Each scene shows the same named points in several views. A view is turned or mirrored, and shifted as a whole, has a little noise and may leave points out.

Scene 1
View 1
Lifup: [-10  16  26 -26 -10   1  -4  13  13  -7   5 -21   2  -7   6   8 -11  -3
 -16  13]
gamuk: [  6  25  -9  -1 -27  -5  38  14  28  -1  -9 -24 -20   1 -16  -3 -37   1
 -11 -17]
Bop: [  2   1  -8  -6 -14  -4 -17  17  20  15   3  -5   1   9  12  21   2  16
 -11  -3]
lilo: [  1  16 -26   5 -25  -7  16  15  33  10  -1  -8 -24  10   5  17 -20  17
 -14 -11]
povu: [  0  -8   2 -14  -3  -2 -38  21  18  17   9   1  16  10  19  28  21  20
 -16  10]
kab: [ -3   5  23 -26  10  -3 -24  31  29   3   6 -10  28   1   0  14  18  13
 -21  26]
Zove: [-13  12  29 -27 -10   1 -22  10   2  -7   8 -15   3   0  25  22  -8   2
 -17  14]
zofep: [-14  20  -1 -10 -34  -1  18  -2  26   1   7 -19 -27 -14  -3   3 -18  -2
 -11  -2]
nedum: [-32  14  57 -44 -23  11 -24 -13 -12 -13  19 -28  -5 -28  27   9  -8 -22
 -14  21]
Bag: [  9  28  26 -18   1  -6  19  32  19 -16 -13 -29  13   7 -13  -2 -33  -1
 -18   5]
dos: [ 11   7  38 -26  -1   1  -4  25   8  -3  -9 -30  30  -6 -15  -7 -10 -10
 -11   2]
diguz: [ 13   7  16 -11   0  -5 -12  29   0  -1 -11 -18  15  19  13  18 -21   9
 -14  -6]
Bifel: [ 20   7  26  -1 -35   5   1   0 -47  -4 -21 -36 -15  15  30  12 -64 -21
   3 -53]
zel: [-14  24   6 -14 -32  -1  22  -2  22  -3   6 -22 -25 -15  -3  -1 -27  -6
 -12  -1]
View 2
Zove: [ 14  20  14  -4  12   6   4  -5   1  20  -1  -3  22 -14  13 -28  -5 -21
  17 -13]
Bag: [ 17   4 -15 -27 -22  11   1  -3  -6  46 -12   8  41  -9 -12 -24  -6  18
  37 -20]
gamuk: [ 14  17 -25 -45 -46  20 -11   3 -35  29 -23  -8  24  -6  -7   5  -2  17
  20   6]
Bop: [  4   9  18  -5   0  19   0   3  -5  33 -14  14  15 -10   5   0 -16  -8
   4  14]
Lifup: [ 17  18  -2 -13   2   3   1   2   4  24  -9  -5  19  -5   3 -24  -1  -6
  25 -12]
zofep: [ 17  29 -18 -34 -22  10  -8   7 -22  11 -18 -19   7   4   5  -2   6  -2
  17   8]
Bifel: [-19  16 -12 -12 -43  11 -22   0 -43  16   7 -36  57 -63   1  -6 -33 -16
 -15 -45]
dos: [  0   2 -11  -7  -5  -4  -4  14  21  44 -11   2  29 -12 -15 -25 -14  15
  28 -23]
kab: [ 14   4  18   2  22   6   7   4  27  43 -14  25  12   6  -1 -23  -7   0
  28   6]
povu: [  2   6  34  11  22  16   4   4  12  34 -14  23   6  -4   9  -4 -15 -17
   4  20]
nedum: [ 15  35  -6  -3  21 -17   0   6  15  -4   6 -37  12 -12  16 -46   7 -29
  23 -36]
zel: [ 18  29 -22 -36 -25   8  -7   5 -22  11 -15 -22  11   0   5  -8   7   0
  22  -1]
lilo: [ 14  17   0 -33 -29  29  -4  -2 -37  25 -23   4  13  -2   6  15  -6  -2
   6  27]
diguz: [  6   3  16  -5  -6  18   2 -10 -10  42  -4  15  43 -27   1 -17 -21  -6
  14 -15]
View 3
Bifel: [ 16  24  14 -18  14 -46  43   4 -16 -44  37  20 -15  -4   8 -42  28  41
  -1   1]
gamuk: [-19 -33   5 -17  50 -22  11   6   8 -49  11 -19 -12  -4   4 -14   5 -11
 -10 -14]
Bop: [ -4   4   6   8  13 -14 -18  -4  18  -3   0  -4 -14  -8 -12   4  -4  -5
 -18  14]
dos: [-15 -14 -24  16  17  -9  15  15  26 -26  -5  15 -19 -25 -23 -24  -7  -1
  13  29]
nedum: [ -5   2   5   1 -11  -9 -13  35  34 -41 -15  45 -17  12  -6  -1 -25  46
  43  16]
zel: [-19 -27  11 -19  33 -17  -3  18  18 -52  -1   0 -10   7   5   0 -12   7
   8 -13]
diguz: [  5  -1  -2  19  13 -21  -1   0  18 -12  10  -4 -24 -10 -11 -21   9   3
  -8  26]
zofep: [-20 -23  14 -20  33 -17  -7  15  18 -45  -4  -2  -8   6   3   7 -13   3
   2 -14]
lilo: [ -9 -16  19 -13  38 -24 -14  -4   9 -26   7 -25 -10   4   4   5   2 -14
 -27 -13]
Bag: [-10 -33 -15  18  35 -15  10  14  28 -40   5 -10 -29 -13  -8 -33   4  -6
   8  22]
Lifup: [-10 -14  -2   7  13 -10 -10  17  30 -30  -7   9 -20   0  -8  -6 -12  11
  14  17]
kab: [-10 -11 -13  30   5   0 -27   7  41   0 -17   2 -21 -14 -24   4 -17  -9
   1  36]
Zove: [  5   0   7  14   0 -15 -20  14  28 -20  -3  13 -23   6  -6  -4  -9  21
  12  21]
povu: [ -1  12   4  17   0  -8 -33  -4  26  14 -11   2 -13  -8 -21  15 -12  -7
 -21  24]
View 4
Lifup: [ 17   4  -3 -13  -9   9  -7  -8  -2  -3  12  19  -3   5  -7   7   0   8
 -18  -6]
Bag: [  7   7  -1 -14   0  -5 -21 -13 -17 -12  19   2  18   7  14   5 -28  24
 -37 -12]
gamuk: [ 30   8   5   1 -27  -8 -29   9 -32 -30   6  -5 -10  27  -1   9 -30  14
 -15 -22]
diguz: [ 21  -1  -3 -25   8   4 -13 -12   7 -19  -1 -12  -1   1  25   1   3  14
 -19  -4]
Bifel: [ 38 -35   5 -40   7 -10   1  35 -32 -39 -30  -7 -11   7  24 -43 -29  23
  20  -2]
Bop: [ 31  10   2 -17  -9  10 -15 -12  15 -19  -1 -16 -15   8  10  17  16  -1
 -14  -6]
dos: [  7  10  16 -35  12   0  -2  -7   2  -4  16   4  12   3  -4   0 -17   5
 -38  -4]
nedum: [ 15 -13  -5 -20  -7  20  22   5  -5  15  11  58  -7  -7 -34 -13  10   0
   4   7]
povu: [ 30  17   1 -22  -4  19 -10 -22  36 -11   0 -12 -20   3   7  25  39 -11
 -19   0]
zofep: [ 33   8   2   5 -35   3 -20   8 -24 -19   8  11 -18  23 -19  14 -12   3
  -5 -16]
zel: [ 29   5   1   6 -32   1 -20   9 -30 -16  10  17 -12  21 -16   9 -19   9
  -7 -16]
View 5
zofep: [ 20 -34  14  20   5  11  -6  18   2 -51  -5 -15  24 -10  23  -7   1   5
   6  30]
lilo: [ 32 -31  14   6  -8  22  -9  29   5 -19   1 -15  35  -1  29   4   0  -8
 -15  22]
Bag: [ 38 -42  24  44 -14  -9   6  -2   1 -46   9 -16   1   0  15  27 -14 -26
   5 -11]
kab: [ 31 -13   8  24 -17  -4   2  -5 -11 -43   4  36  -2 -34   1  24 -13   7
 -24 -26]
gamuk: [ 33 -51  22  29  -1  15  -2  30  12 -41   4 -33  25   1  34   5  -3 -22
   5  20]
Zove: [ 17  -3   3   5   5  -5 -11 -26  -8 -32   2  13  -1 -13  -4  10  -5  14
   8   6]
dos: [ 34 -34  16  36   2  -5   1 -11   9 -56  14   5 -17 -27  13  20 -18 -17
   9 -27]
zel: [ 19 -36  15  25   7   7  -4  11   3 -52  -5 -21  19  -6  20  -4  -1   4
  15  31]
Bifel: [ 28 -29  13  -9  37  11 -26 -35  36 -11  32 -47 -11  16  29   7 -10 -37
  48  11]
povu: [ 30  -1   1  -7  -9  11 -11  -2  -4 -16   9  39   6 -34   8  17  -8  10
 -28 -17]
diguz: [ 37 -18  14  10  -5   1  -8 -13   8 -17  17   0  -1  -6  13  26 -13 -17
  -4 -17]
Bop: [ 33 -14   8   1  -5  12 -10   4   4 -18  11  14  12 -20  16  14  -7  -3
 -17  -7]
Lifup: [ 23 -21  11  25   0  -6  -3 -12  -4 -47   0   3   0 -16   5  12  -7   4
   7   2]
View 6
kab: [ -2  23 -15  -2  27 -13  23 -13  16  -2  18 -17 -17  35  -4 -24  13   4
   8   8]
gamuk: [-12  27  21  -4 -41   3   3  57 -11   9  22   2 -16   8   7  -1 -17  16
  19  34]
zofep: [  3  10  16   3 -36 -15  -3  45 -14 -10   8   8  -5   9   2  12 -12   3
  15   6]
povu: [ 20   8 -16  -3  13  -2  30 -28   0  -5  19  -4   7  36  -2 -16  10   1
  -5  22]
nedum: [ 19   3 -15  37   4 -53 -20  13  34 -27   5  14  -5  14 -20   9  29  31
  25 -12]
dos: [-11  28  -6  12  15 -12   4  22  32   7  37 -12 -22  28 -11 -12  13  36
  27  25]
lilo: [  5  16  13  -9 -39   7  15  27 -24   1  13   9  -2  13  10  -2 -15  -1
   3  31]
Bop: [ 12  16  -6  -2  -6   0  21  -4   0  -1  22   2   1  27   0 -11   5   9
   1  31]
zel: [ -2  15  13   8 -31 -20  -7  48  -4  -7  12   7 -10   9  -1   9  -7  12
  21   8]
Lifup: [  1  19  -5  12  -2 -24   0  16  16  -9  13   1 -15  19  -7  -7  11  18
  16  10]
Zove: [ 14  16 -13  15  -3 -27   3  -4  19 -17   6  11  -8  14  -7 -11  21  20
   7  15]
Bifel: [ 25  18   2  34 -51  -3 -17  38  21  -2  39  45  10  -3  -8   5  19  71
  18  79]
diguz: [  5  28 -10   6  -8   0  15  -2  16   2  23   8  -9  16  -1 -23  15  29
   5  47]

In a view up to two points have been moved. Name them for each view, in the order of its rows, or write -.
view 1 -> Bop
view 2 -> diguz
view 3 -> -
view 4 -> gamuk
view 5 -> Zove
view 6 -> zofep
